A landscape with many valleys, sampled at points; each row gives a point and its height.
A ball rolls from a point to whichever of its 2 nearest points has the largest drop for the distance, and stops where none of them is lower. Distance is the straight distance between rows; heights are no part of it.
Rifaf (h 65.6): [-15.6,  -2.4,   6.8, -10.5,  -3.7,   8.4, -22.7,  19.1,  13.3,  37.5,
 -17.4,  -3.5,  38.3, -21.8,  15.6,  20.7,  34.6,  -4.9,  22.6, -26.8,
  12.5]
lel (h 33.5): [ 25.5, -13.7,  10.2,   8.9,   8.0,  23.9,  19.0, -18.4,  37.7,  -2.0,
  35.8,   2.7,  18.0,  49.8,  43.7,   1.5, -35.6,  21.9,  -3.4,  11.7,
 -11.3]
mave (h 74.1): [ -7.1,  -2.7, -15.3,  14.0,  25.2, -10.2, -17.5, -37.8,  10.9, -23.0,
  12.4,  -1.4,   0.6,  -8.4,  27.7,  20.8, -30.0, -32.5,  22.4,  27.9,
 -20.1]
luset (h 49.7): [-25.6,  -6.8,  23.4,  18.5,  -2.3,  29.6,  29.8,  50.2,  13.8, -29.4,
  13.5,   2.2,  18.2, -47.1,  -1.3,  33.9,  62.5,  17.5,  17.3,   3.7,
  23.8]
fura (h 24.1): [ 48.4,   6.3,   9.5,  10.6, -16.9,  42.7,  21.4, -43.9,  24.7,  32.7,
  12.3,  10.3, -13.2,  12.3,  37.4,   8.3, -19.8,  -0.8, -10.1, -10.5,
  -8.3]
zusa (h 68.1): [-13.0,  22.8,   3.2, -12.3,  -0.4,   1.2,  -3.0, -25.3, -20.7,  -8.0,
  27.7,  18.6, -24.5, -50.4,  -1.9,  53.6, -16.4, -53.9, -29.8,  -7.0,
 -10.4]
nol (h 35.0): [ 16.9,   4.1,   3.0,  -9.2,  -1.4,  13.1, -18.4, -41.4,  -3.1,  21.1,
  27.7, -12.4, -17.1,  -6.4,  24.3,  13.3, -28.8, -25.8,  22.1,   4.9,
  -2.4]
pip (h 82.4): [  5.9, -32.1, -30.8,   5.2,  -4.3,  -4.8, -33.6,  -9.8,  -9.7,  34.3,
  13.8, -20.9, -40.4,  37.4, -12.0, -27.0, -33.0,   6.4,   5.7,  10.2,
  36.1]
Pap (h 61.8): [-12.0, -40.4,   1.0,  30.7,   8.1, -22.2, -31.7,  64.6,  29.3, -40.4,
  -8.3,  12.5,   8.3,   6.5, -11.2,  -7.0,  62.4,  13.3,   3.4,   6.6,
   7.0]
Bupur (h 75.6): [ 20.0,  -4.9, -14.1,   5.9,   1.6,  17.1,  -4.6, -28.6,  -2.1,  46.9,
  15.1,  -7.4, -24.1,  36.9,   8.9, -17.6, -20.2,  11.6,   8.1,  -2.7,
  33.6]
lilan (h 54.2): [ 30.2,  12.3,  34.6, -32.3, -28.6,   1.5,   6.9,  16.2,   4.4,  32.4,
  -5.3,  -8.5,  11.3, -31.5,  -1.2,  10.4,   8.1,  -7.1,   2.2, -39.9,
   2.0]
tuf (h 26.0): [ 31.5, -11.9,   1.3,   1.8,  -1.1,  36.0,  18.1, -21.9,   4.7,   2.5,
  29.0,   7.6,  -4.0,  60.9,  29.0, -19.2, -20.0,  37.9, -29.0,  14.7,
  17.2]
tepip (h 43.7): [ 30.7,  15.7,  24.8, -14.8, -15.9,   6.1,   9.7,  -9.3,  17.5,  -4.7,
  23.6, -12.3,   9.2, -11.8,  32.9,  15.9, -41.8, -23.0,   1.6,  -5.2,
 -28.2]
mapid (h 77.8): [ 33.0,  -3.9, -24.5, -12.0,  19.0,   2.5,  14.4,  15.3,   2.4, -44.5,
 -37.5,  -2.9,  27.0, -34.2, -17.7,   2.0,  26.0,   3.1,  -0.5,  15.1,
 -16.7]
Deto (h 71.8): [  7.7, -11.3, -13.6,   7.7,  23.9, -21.5,  29.2,  44.7,   1.4, -47.0,
 -12.5,   8.0,  13.3, -12.0, -37.9, -20.3,  53.0,  32.3, -13.1,   7.6,
 -11.4]
Dulet (h 41.4): [ 21.1,  17.5, -16.9,  19.2,   9.5, -18.0,   1.8, -26.8,   3.9,  -6.1,
  -2.2,  -2.5,  -0.7,  24.2,  28.1, -17.4, -29.7,  -8.8,   2.8,   5.0,
 -17.0]
Vomo (h 38.2): [ 65.6,  -3.7,  24.2, -12.7,  -6.9,  47.0,  24.0, -16.5,  31.4,   9.3,
   5.1,  -3.2,  14.3,   5.3,  33.7,   7.7,  -4.4,  21.0, -16.4,  -4.4,
 -23.2]
vod (h 75.8): [-38.5,  -0.9,  -4.3,  -2.6,  12.4,  27.0,  12.2,  13.9,  -7.4,  -2.9,
 -19.4,  19.5,  31.7, -44.0, -27.0,  44.6,  46.0,  -9.8,  -4.4,   2.0,
  12.7]
tuser (h 58.5): [ 18.5, -20.2, -38.4,  20.7, -19.7, -21.7, -19.8,  20.8,  -5.7,  18.6,
 -37.2,   6.9,   9.5,  31.9, -26.4, -20.7,  -0.2,  26.5, -29.3, -11.0,
  -7.9]
zodo (h 47.3): [ 11.9,  12.2,  18.4,  -1.0,  -6.4, -11.2,   0.8, -17.2,  14.9, -27.8,
  31.2, -10.3,  -8.1, -20.8,  34.6,  20.1, -36.9, -32.9,   9.7,   4.0,
 -22.3]
rupog (h 60.6): [-23.5,  32.4,  12.0,   2.6,   9.8,  14.1,  41.6, -19.2, -11.4, -20.5,
   1.6,  19.0, -15.2, -29.0, -20.3,  17.0,  -0.3, -28.0,   4.2,   9.4,
  -1.9]
kop (h 68.7): [-17.8, -27.2,  -4.6,  -4.5,  -2.9,  -1.5, -32.8,  37.2,  12.7,   7.4,
 -42.9,  -9.0,  32.6,   0.1, -20.0,   4.4,  25.7,   7.3,  14.1,  -7.0,
   4.5]
tekop (h 51.0): [-44.9,   4.5,  -0.7,  -2.2,  13.3,  -8.7,   2.8,   4.1,  -8.6, -10.0,
 -19.4,   0.3, -17.3,  19.0, -35.3, -20.0,  -0.8,  -3.5,   7.1,   5.2,
   3.2]
rebe (h 70.8): [-27.8,  10.1,   7.8, -20.2,  -0.1,   8.1, -15.0,  12.0,  -7.6,  32.5,
  -9.5,   8.2,  34.3, -32.2,  -1.8,  39.1,  26.5, -28.0,   1.9, -24.8,
   9.6]
Sedab (h 69.9): [ -9.1, -12.6,  -9.1,  -2.2,  -2.1,  -9.3, -25.0,  -6.5,  -9.2, -16.8,
 -27.7, -10.6,  -7.6,  25.1, -24.2,  -8.3, -37.0, -11.9,  -3.8,  17.8,
 -17.7]
Pili (h 47.2): [ 12.7,   4.6, -31.4,  19.3,   9.8, -16.3,  -5.4, -20.9,  -5.7,  -7.7,
 -25.6,  10.0,  -1.1,  31.7,  -1.5, -21.5, -32.9,  -1.1,  -8.8,   8.7,
 -15.1]
Loza (h 78.2): [ 13.4, -24.2, -21.0,   3.7,   1.2,  19.2, -25.7, -39.7,  -9.2,  32.9,
  27.0, -21.0, -41.9,  17.5,  17.9, -12.5, -24.5,  -0.8,  22.9,  10.4,
  28.0]
sobi (h 54.7): [-37.3,  12.3,  10.7,  -6.7,   9.8,  -6.4,  13.5,  15.8,  -2.0,  -3.6,
 -32.5,   1.2,   5.6,  -0.8, -27.5,  -8.2,  23.9,   1.3,   8.5,  -1.7,
   7.3]
Tigub (h 80.8): [-30.3,   4.8,   4.2, -27.4,   5.0, -13.1, -22.9,  -7.8, -17.6,  21.7,
   9.2, -23.7, -17.3,   0.1,  -4.4,  -6.7,  -1.5, -22.7,  34.6,  -7.3,
  20.9]
lofo (h 47.1): [-18.8,  15.5,   2.3,  -5.7,  14.4, -18.9,   1.7,  -6.6, -19.5, -20.9,
   1.6,  -4.9, -18.6,  11.9, -10.7, -24.8, -13.4,  -5.8,   1.7,  14.2,
  -0.7]
kogep (h 28.2): [ 59.7,  14.4,  -5.8,  15.2,  -0.3,  18.9,  23.6, -30.8,  18.7,  22.2,
  -1.1,   8.8,   9.1,  18.2,  31.9,  -9.9, -14.6,  11.6,  -9.2,  -8.7,
 -12.0]
Mogu (h 40.0): [-15.5,  27.5,  18.7,   2.1, -10.9,  35.0,  61.9,   0.3, -17.6, -19.6,
   5.4,  18.2,   3.1, -55.6, -35.6,  40.4,   7.5,  -6.6,  -6.2,   0.4,
   5.9]
zatak (h 49.2): [ 12.3, -33.1, -24.4,  31.7,  11.5, -17.3, -19.1, -19.0,   6.0,  -4.2,
  53.1,  -8.7, -15.1,  30.9,  45.4, -18.2, -35.6,  28.6,   2.3,  20.6,
  -1.1]
Reban (h 68.9): [ -5.4, -27.8, -12.4,  12.4,   7.3, -33.4,   0.2,  56.8,   1.8, -27.9,
 -13.3,  13.8,  22.0,   7.6, -30.8, -20.9,  53.3,  40.6, -15.6,  -0.3,
  -8.4]
lobil (h 34.4): [ 46.6,  24.8, -13.9,   8.3,   7.4,  -2.0,  15.3, -16.9,   5.6,   0.4,
 -16.6,   6.0,  14.5,   9.7,  26.7, -12.5, -16.6,   2.1,  -8.1,  -4.5,
 -21.4]
lizi (h 36.2): [-15.0,  32.4,  13.5,  -2.2,  -9.7,  26.1,  42.1, -12.0, -18.7, -20.2,
   9.3,  35.0, -13.8, -53.7, -26.5,  52.9,  -9.8, -26.7, -30.9,   0.9,
  -6.2]
telo (h 42.7): [ 17.7, -30.2,  -8.0, -10.2, -10.5,  -2.4, -21.0,  29.7, -16.2,  33.2,
 -10.1, -11.2,  14.7,  43.7, -22.0, -23.8, -12.0,  44.8, -16.1, -11.2,
   5.1]
gufub (h 19.9): [ 36.0,   2.9,  -1.2,  12.2,  -9.1,  21.8,   4.9, -46.0,  15.4,  24.6,
  28.8,   1.5, -27.6,  20.4,  36.3,  -2.9, -22.2, -13.2,   3.7,  -3.0,
   4.0]
Gorot (h 49.5): [-17.4, -16.4, -24.5, -11.8,  11.3,   2.4, -46.4, -29.5, -15.7,  14.4,
   8.4, -10.8, -31.5,  -6.3,   4.1,  -2.3, -20.3, -26.2,  26.6,  18.3,
   9.2]
defu (h 36.0): [ 41.7,  -9.6,  16.7,  -8.6,   1.2,  43.8,  25.8, -19.4,  29.3,   0.8,
  19.7,   1.3,  21.7,  37.5,  42.4,  -0.6, -13.7,  28.4, -15.6,   9.1,
 -14.4]
Sonep (h 54.0): [ -1.8,   7.2,   9.9, -11.8, -16.2,   2.0,   7.5,  27.8,  14.9,  -0.9,
  -6.7,   9.0,  24.1, -55.3,   1.7,  34.6,  56.7, -17.4,   7.3, -27.1,
   7.5]
kopi (h 49.3): [  4.3,  14.9,  -6.3,  -7.6,   5.9, -30.3,  -4.1,   3.6, -28.3,  11.6,
  12.5, -11.3,  -3.2,  34.7,   4.0, -36.4, -18.6,  15.3,  -2.3,  -8.8,
  10.9]
nusa (h 77.6): [-17.6,  15.6,  -6.4,  -4.6,   9.3,  21.4,  24.0,   0.9,  -6.4, -18.3,
 -31.6,  12.1,  24.4, -38.3, -32.6,  26.0,  24.8,  -9.8,  -0.2,   6.7,
   0.3]
Zipu (h 58.6): [-44.8,  17.0,   0.3,  12.1,  24.6,  10.3,  34.6, -20.3,  -8.4,  -1.1,
  -3.4,  20.0, -24.3, -14.7, -35.2,   3.9,  10.6, -17.4,  17.9,  11.7,
   3.8]
sogof (h 53.8): [ 18.6,  25.0,  19.5, -25.3,  -1.1, -27.3,   3.9,  -5.9, -20.8,   6.8,
  22.1, -25.9, -11.5,  15.9,  14.4, -26.6, -20.0,   5.1,   9.1, -12.3,
   2.1]
tukat (h 36.7): [ 32.7, -20.0,  -0.6, -13.6,  -4.4,  12.0,  -6.9,   6.6, -14.6,  39.1,
  11.0,  -3.8,  13.6,  48.5,  -6.4, -29.5,  -4.4,  50.3, -15.3,  -7.2,
  19.1]
solus (h 43.0): [-16.8,  20.8,  24.8,   6.7,  -6.4,  24.8,  68.2,  18.9,  -4.3, -12.3,
   0.9,   3.0,   4.3, -49.3, -30.7,  24.4,  29.5,  16.1,   6.3,  -1.7,
  11.1]
Lum (h 53.0): [ 19.6, -13.4, -32.0,  15.5,  -9.1, -12.8, -15.0,  -6.0,  -6.4,  14.8,
 -27.2,   4.4,  -3.0,  49.6, -22.2, -25.1, -31.5,  12.1, -20.1,   2.0,
  -7.2]
Loz (h 72.4): [-34.2,  22.1,  34.8,   5.2, -13.5,   2.1,  33.3,  29.6,  13.0,  -9.8,
  -7.6,   6.6,   7.8, -39.3,  -2.6,  13.0,  54.6,   6.3,   9.3, -15.5,
  14.8]
Sobe (h 45.4): [ 16.4, -17.0,  -7.0,  15.6,  12.2, -18.7, -12.7, -21.7,  18.3, -11.7,
  42.7, -15.2,  -5.4,  30.4,  45.5,  -4.3, -37.8,   7.1,  14.3,  15.6,
 -13.5]
zati (h 72.2): [ -5.2,  18.8, -14.1,  -3.2,  17.1,  15.7,  -0.9, -24.9, -10.2, -22.3,
 -16.5,  11.8,  26.3, -21.4,  -3.2,  27.4, -22.2, -35.7,  -3.2,  20.5,
 -17.6]
Nafu (h 73.9): [ -4.4,  12.1,  -9.9,  15.5,  15.6,   7.8,  -2.2, -26.2,  16.4, -29.2,
  -1.8,   6.5,  22.1, -10.8,  21.8,  27.7, -35.7, -38.4,   9.9,  24.5,
 -27.1]
Lipug (h 40.5): [ 51.0,   4.1,  35.6,  -9.5, -19.8,  33.7,  20.9,  -7.6,  26.9,   9.2,
  17.7,  -2.8,  11.0,  -2.3,  34.7,  17.9, -31.7,  -2.5,  -5.4,  -4.5,
 -27.5]
zibu (h 59.5): [ -8.5,  -4.3,   3.7,   0.0,  -0.1,  -1.0, -20.6,  32.0,  19.8,   0.3,
 -12.1,   5.2,  30.4, -33.4,  12.3,  21.2,  60.8,  -8.5,  19.9, -20.5,
  15.3]
vob (h 46.3): [-25.4,   2.6,  26.8,  17.9, -11.2,  27.7,  51.6,  39.4,   9.0, -15.1,
   8.7,   7.7,   8.7, -60.7, -21.3,  40.4,  45.5,  19.8,  11.1,  -6.3,
  21.1]
Rog (h 50.0): [-15.6, -22.2,  -7.2,  -0.3, -17.3, -24.5, -27.5,  41.2, -11.1,  28.7,
 -14.0,  -9.4,  20.2,  39.2, -14.8, -26.4,   7.0,  33.3, -10.8, -17.5,
  14.4]
toz (h 59.8): [ -5.4,  12.8,   7.3, -17.7,   5.8,  -7.0,  10.5,  10.4,  -1.9,   4.8,
 -29.5,  -9.2,  23.8, -17.8,  -9.8,  -0.4,  23.6,  -2.6,   8.4, -15.0,
   3.7]
biku (h 74.7): [-58.6,  22.3,  42.1,   8.3,  -1.5,   8.3,  30.6,  28.4,   1.6,   2.8,
  -0.3,   0.4,  -0.2, -20.9,  -7.8,  12.8,  33.1,   2.3,  13.5, -10.7,
  17.6]
koriz (h 57.4): [-21.2,  -0.7,   7.0,  -2.5,  -2.9, -27.8, -11.5,  36.8,  -3.0,  13.9,
 -16.0,  -9.0,  24.7,  20.1,   3.7, -24.5,  28.9,  27.9,   2.8, -22.6,
  19.7]
sif (h 13.2): [ 33.2, -10.0, -16.4,  25.6,  -1.0,  12.2,   0.3, -44.6,  12.7,  22.4,
  47.8,  -5.7, -48.7,  20.0,  43.4, -16.4, -22.7,   4.2,   5.6,  10.7,
  24.8]
nafi (h 78.8): [-43.8,  23.8,  13.2, -23.7,   6.1,  -2.9,   0.3,   0.2, -12.2,   7.2,
   5.8,  -3.7, -13.6, -10.5, -14.5,   3.5,  13.7, -23.6,  22.2, -12.3,
  16.1]
geta (h 80.2): [ 15.6, -42.3, -23.7,  10.5,   2.5,  18.2, -31.2, -25.4,   1.6,  23.0,
  21.3, -17.0, -42.3,  37.0,   5.2, -18.5, -36.7,   6.0,   5.4,  30.7,
  27.0]
faz (h 56.8): [ 41.2,  26.9,  23.9, -27.3, -10.0, -13.8,  15.3,   7.5, -18.2,  12.7,
  14.9, -23.8,   8.9,   6.0,  18.8, -23.8, -11.7,  15.1,  -5.8, -21.5,
  -5.3]
Notop (h 52.0): [ 19.7, -15.5, -30.0,  29.1,   3.5, -23.5, -17.3, -12.3,  -3.6,  -5.6,
  21.3,   8.8,   2.5,  50.4,  20.1, -27.0, -48.4,  18.3, -15.5,  17.3,
 -14.6]
Zofi (h 29.9): [ 21.2, -22.2,  -5.0,  15.4,   5.5,  21.8,  10.2, -20.7,  12.6,  -5.1,
  49.3,  10.1,   6.6,  69.1,  36.3, -19.4, -34.7,  35.6, -18.5,  21.0,
  -1.7]
Det (h 53.4): [-25.1,   5.2, -15.2,  -4.4,  15.9,  -2.3, -25.0, -33.7, -16.8,  -5.3,
   2.4,   4.6, -32.2, -13.0,  -0.1,   6.5,  -6.0, -32.5,  18.9,  15.6,
  -4.2]
Dod (h 48.7): [ 19.6,  10.6,  17.2, -29.4, -24.2,   0.3,  11.9,  23.5,   4.4,   4.8,
  -7.8,  -1.8,  19.9, -56.5,  -5.0,  21.2,  33.7, -10.7,  -3.7, -33.1,
  -1.9]
Nus (h 73.4): [ 34.8,  -1.7,  -9.8,  -2.1,   2.5,  20.6,   1.3, -25.7,  -4.7,  40.5,
 -10.4,  -3.8,  -1.7,  28.5,   7.6, -17.0, -14.9,   9.2,   5.2,  -7.7,
  11.9]
kir (h 43.4): [ -5.1, -11.0, -15.9, -11.7,  11.3,   9.2, -43.7, -41.7, -18.4,  21.8,
  27.7,  -7.0, -33.2, -26.6,  25.1,  21.1, -15.4, -27.3,  23.9,  14.4,
  -0.4]
namu (h 68.0): [-17.1, -16.2,  -6.0,  -5.0, -11.6, -21.7, -15.6,  10.7,  -8.2, -19.2,
 -36.6, -12.5, -14.0,  33.7, -49.4, -11.6, -24.1,   4.1, -22.2,  12.0,
 -22.5]
Bom (h 62.1): [ -1.5, -24.0, -25.4,  11.1, -18.5, -19.6, -19.7,  24.8,   7.8,   7.9,
 -52.5,   0.3,   1.0,  23.0, -39.4,  -8.8,  16.3,  12.7, -24.1, -12.9,
 -14.9]
siliz (h 36.8): [ -2.9,  30.9,  16.7, -17.9, -19.2,  -8.1,   8.4, -12.8,  -7.8,  21.0,
  -1.8,   4.4, -10.1, -27.7,  -3.3,  11.8,  -1.1, -31.7,   5.4, -27.7,
   1.5]
dur (h 71.5): [-16.8, -19.8,  -9.2,   4.3,  10.4, -10.0, -32.1, -17.1,  -0.3, -29.8,
  -4.4, -10.6, -14.7,  12.8,   2.9,  -5.1, -43.8, -18.2,  10.3,  31.8,
 -18.2]
bovo (h 70.2): [ -7.9,  32.6,  -5.1,  -9.9,  10.7,   8.5,  -5.0, -30.0, -16.7,  -8.8,
   8.6,  13.6,   7.4, -32.5,  -0.2,  45.8, -24.0, -46.4, -11.9,   8.1,
 -15.4]
Deta (h 65.7): [  4.9, -34.9, -22.3,  20.4,   5.4, -40.5, -33.2,  57.7,  19.7, -22.9,
  -2.1,  11.2,  12.1,  11.1, -14.7, -14.0,  59.3,  30.8, -13.8, -13.2,
  -8.2]
pina (h 62.4): [-20.2,  32.2,  13.1,  -5.5,   1.0,  -2.9,  15.6, -27.9, -12.3, -21.4,
  17.3,   9.2, -35.3, -32.9,  -1.8,  11.0,  -6.2, -36.1,   4.8,  10.2,
  -6.0]
Novil (h 42.6): [-27.2,  -0.6, -15.9,   5.1,  12.2, -37.7, -10.8, -12.8, -22.1, -27.1,
  12.8,  -0.2, -41.1,  18.5, -11.2, -38.3, -15.1,   5.7,  -4.0,  22.7,
  -5.0]
menor (h 57.6): [ 13.9, -42.5, -33.1,  36.7,  -5.1, -14.8, -27.3,  -5.4,  10.6,  -5.1,
  39.1,   3.8,  -6.5,  63.3,  12.4,  -9.2, -56.0,  25.1, -21.2,  27.1,
 -18.6]
Nufam (h 71.0): [ 18.8,  18.0,  -9.5,  -3.7,   1.4,   2.2,   2.8, -26.8,  -2.9,  27.9,
 -22.8,  -0.4,   4.1,   6.1,   5.6,  -8.3,  -7.9, -12.9,  11.0, -15.3,
   0.4]
tef (h 28.5): [  9.7,  33.9,  18.1,   4.5, -30.1,  -4.8,  14.1, -23.0,   8.6, -16.4,
  13.9,  28.2, -11.2, -43.2,  12.9,  24.1, -31.8, -50.9,  -8.9,  -8.0,
 -22.9]
pum (h 54.1): [-20.1, -22.9,  13.2,  11.7,  11.4,  12.9,   5.5,  50.2,  20.0, -43.7,
  -0.4,   3.0,  23.8, -32.1, -12.4,  24.1,  62.9,  11.9,  16.2,  13.0,
  21.3]
ses (h 64.3): [-19.3,  13.1,   7.3,   3.9,  -6.9,  -6.7,  -1.5, -35.4,  -4.5, -27.4,
  29.5,  12.8, -54.1, -59.4,  16.9,  16.0,  -2.8, -38.0,   6.6,  14.8,
 -17.4]
Sifan (h 43.5): [ 10.2, -11.7, -18.9,   4.9,  -0.2, -22.1, -23.3,  -1.5, -26.1,  14.4,
  14.6,  -9.0, -13.9,  45.4,  -1.4, -34.5, -35.9,  19.9,  -8.3,   1.6,
   6.1]
Rova (h 66.1): [-12.4,  16.9,   5.7,   3.0,  -2.3,  -6.3, -11.0, -37.1,  -2.3, -19.1,
  40.8,  21.2, -35.2, -56.1,  15.7,  42.7, -17.6, -53.8,  -8.7,   6.8,
 -18.0]
Lebu (h 67.4): [ 23.9,  16.8, -16.5,  -5.5,   3.1, -17.7,   5.9,  -1.9,  -9.6,  16.8,
 -27.1,  -3.5,  11.3,  14.7,   2.9, -29.8,   7.9,  11.3,  -3.6, -16.5,
  -2.8]
tun (h 58.2): [ 44.5,  22.3,  34.9, -32.1, -20.2,   3.6,  11.1,   0.7,  -4.1,  19.3,
   6.7, -23.9,   6.5, -13.9,  15.4,   0.3, -13.7,   0.0,  -2.6, -18.7,
  -5.9]
dilo (h 63.7): [-40.1,  15.0,  28.5,   9.1,  -2.4, -19.2,   4.0,  40.3,   7.3,   1.5,
 -12.6,  -4.1,  17.6,   3.1,  18.9, -14.9,  43.7,  17.2,   2.7, -22.1,
  16.3]
temi (h 74.0): [-57.0,   5.9,   8.2, -14.5,   7.7,  22.5,  -5.1,  14.4, -11.5,   9.5,
 -14.2,   9.0,  27.2, -24.8, -23.8,  38.8,  29.4, -18.6,   3.2,  -4.7,
  11.2]
muzug (h 84.9): [-20.5, -19.7, -22.0,  -1.7,  -5.7, -10.8, -34.1,   4.3,  -8.8,  40.9,
  -7.5, -19.1, -20.2,  35.1, -14.1, -22.1, -17.2,  -1.1,  15.9,  -6.7,
  29.9]
Rido (h 60.1): [ 35.5,   2.9,  19.4, -30.0,   0.6,  -5.8,   3.7,  16.6, -14.7,  18.1,
   2.6, -25.4,  27.7,   8.2,   6.4, -23.0,   3.7,  32.8,  -2.7, -24.1,
   3.7]
kitav (h 42.4): [ -9.2,  24.2,  21.2, -19.8, -28.1,   2.6,  12.9,  10.4,  -1.5,  18.9,
  -4.0,  18.3,   3.5, -52.6, -14.4,  27.7,  15.9, -28.9,  -7.5, -31.2,
  -0.8]
fev (h 32.0): [ 23.4,  27.9,  21.4, -13.4, -27.8,  -7.2,   6.7, -20.5,   4.7,   9.4,
   7.1,  14.9, -17.4, -33.5,  10.1,  10.8, -27.2, -40.6,  -3.8, -23.2,
 -16.7]
dorug (h 65.2): [-12.0, -15.8,  -9.5,   5.8, -15.0, -23.8,  -6.2,  28.3,  -4.3, -12.6,
 -45.6,  -1.2,  -6.8,  29.1, -51.2,  -6.9,   7.5,  22.8, -38.8,   2.8,
 -25.5]
dus (h 68.6): [-37.3,   6.4,  35.0,  19.9,  -1.4,  -1.2,   9.5,  45.9,  14.8, -15.5,
  -8.1,   1.4,  16.1, -21.0,  13.1,   3.2,  57.3,  22.8,  10.7,  -2.8,
  17.4]
roke (h 74.8): [ 25.7,  -5.8, -18.9,  -9.6,  19.0, -19.9,  14.2,  28.6,  -2.7, -40.3,
 -23.7,  -2.7,  21.8, -17.0, -18.4, -19.3,  38.6,  19.3, -10.9,   5.8,
  -9.6]
Dem (h 58.3): [-18.7, -36.1,   9.8,  18.1,  13.9,  -5.3,  -8.6,  69.1,  27.2, -49.5,
  -7.4,  -3.6,  17.9, -13.0, -16.9,   2.7,  62.8,  16.8,   9.5,  15.7,
  14.1]
bif (h 79.1): [  7.7,   6.7, -16.6, -10.1,  13.5,  20.8,  28.3,  -0.2,  -4.0, -44.6,
 -37.6,   6.8,  25.9, -39.2, -21.2,  17.4,  18.9,  -5.8,  -6.0,  20.0,
  -8.2]
pota (h 32.9): [ 49.3, -20.6,   7.6, -17.9,   0.6,  24.9,  10.4,   3.8,  -5.7,  31.1,
   4.2, -11.0,  10.3,  29.8,   7.2, -24.5,  16.5,  51.5, -11.5, -11.1,
  13.1]
vesag (h 77.1): [-50.1, -18.1,  10.0,  -5.7,  -7.8,  -2.1, -14.9,  32.3,   2.0, -10.8,
 -42.4,  -6.9,   2.3,  16.7, -50.3,  -3.3,   5.2,   2.1,  -7.6,   5.5,
  -1.7]
mep (h 56.2): [-44.3,  13.5, -10.7,  -0.2,  21.4,   2.4,   0.6, -31.5, -16.5,  -5.0,
   0.6,  16.5, -41.6, -17.8, -24.8,   2.6,   1.7, -30.4,  15.1,  17.1,
   3.8]
Fuvev (h 76.9): [-67.6,  21.0,  26.0,  -5.5,   2.3,   9.5,  22.9,   7.8, -10.9,  12.0,
  14.1,   5.9, -20.5, -17.6, -23.2,  18.2,  24.9, -16.3,  19.1,  -6.5,
  16.1]
bot (h 72.3): [-26.3, -30.6,   8.0,   3.6,   1.8, -18.7, -18.1,  50.0,  19.5, -17.1,
 -35.2,  -5.2,  23.5,   2.4, -16.6,  -7.9,  42.6,  22.8,  -4.5,  -1.7,
   4.8]
Nit (h 29.7): [ 53.0,  -4.0,   8.4, -12.8,  -2.4,  36.7,  23.4, -16.4,   2.1,  16.3,
  16.8,   1.3,   6.7,  41.2,  22.7, -24.8,   8.3,  47.4, -29.2,  -0.2,
   8.1]
sofu (h 72.9): [-12.3, -27.8, -17.7,  18.2,  18.3, -17.2, -36.8, -28.7,  16.3, -27.1,
  11.2, -13.6, -11.6,   2.7,  33.5,   2.2, -33.6, -11.9,  25.5,  32.9,
 -18.4]
ramo (h 40.7): [ 17.4,  -1.0,   5.2,   0.2,   3.6,   2.6, -16.5, -30.3,   8.0,  -0.8,
  27.2, -18.3, -13.2,  11.7,  38.6,  -2.3, -39.0, -14.4,  18.7,  14.2,
  -8.3]
niti (h 83.1): [-28.2,   0.5,  -1.3, -14.0,   1.0,  -8.1, -25.7,  10.4,  -5.1,  34.2,
  -6.9, -15.6,  -3.6,  23.2,  -0.8, -17.2,  -1.8,  -3.3,  19.2, -14.8,
  28.1]
bigab (h 36.9): [ -9.3, -12.0, -32.3,   6.8,  -2.5, -35.8, -28.0,  -2.1, -24.9,  -1.1,
  15.5,  -7.1, -39.5,  29.9,  -8.7, -38.2, -25.1,   6.3,  -5.5,  11.1,
  10.5]
zuso (h 64.8): [ -1.6,  -9.5,  -6.9, -18.7,   3.9,  -4.8, -12.6,  18.7,  -1.0,  11.0,
 -40.0, -11.3,  26.7,  -1.2, -19.1,  -9.0,  14.6,   7.8,   4.9,  -9.9,
  -0.4]
mago (h 75.1): [-51.9, -20.7,  23.5,   0.8,   0.7,   2.1,  -4.5,  48.0,  10.2, -15.0,
 -35.1,  -2.0,  19.8,   1.7, -39.0,   2.0,  33.7,  22.7,  -2.7,  12.8,
   5.9]
Vavub (h 46.9): [ 33.5,   3.7, -16.9,  26.3,   7.1, -14.7,   8.2, -23.4,   4.6,   5.3,
  18.7,   3.7,   2.1,  48.2,  38.5, -23.0, -38.7,  15.0,  -7.6,   7.6,
  -9.6]
fede (h 31.9): [  6.5,  40.5,   6.7,   4.9, -17.5,  14.3,  30.6, -20.3,   0.0, -22.3,
  -2.7,  32.7,  -2.6, -50.2,  -2.6,  34.6, -15.4, -41.2, -24.8,  -1.3,
 -21.0]
nar (h 62.9): [ 27.2, -12.6, -31.5,  10.3,  -2.6, -22.0, -10.4,  12.5,  -8.8,  21.2,
 -24.7,   1.7,  19.2,  23.3,  -6.6, -30.6,  19.0,  31.8, -11.8, -19.2,
  -0.9]

For each start below, name the point where the ball stops.
roke | tef
mago | bigab
luset | tef
geta | tuser
niti | tuf
mave | tuser
zati | nol
dilo | tuf
tepip | tuf

Call two points neighbours if one is among the 2 nearest of the other. Go from one point of each pair to the other, from neighbour to neighbour, staying as low as possible. Name the highest point that can't be avoided.
tuser, bigab | Rido
nol, tuf | zodo
bigab, Dod | tun
Dulet, nol | Notop
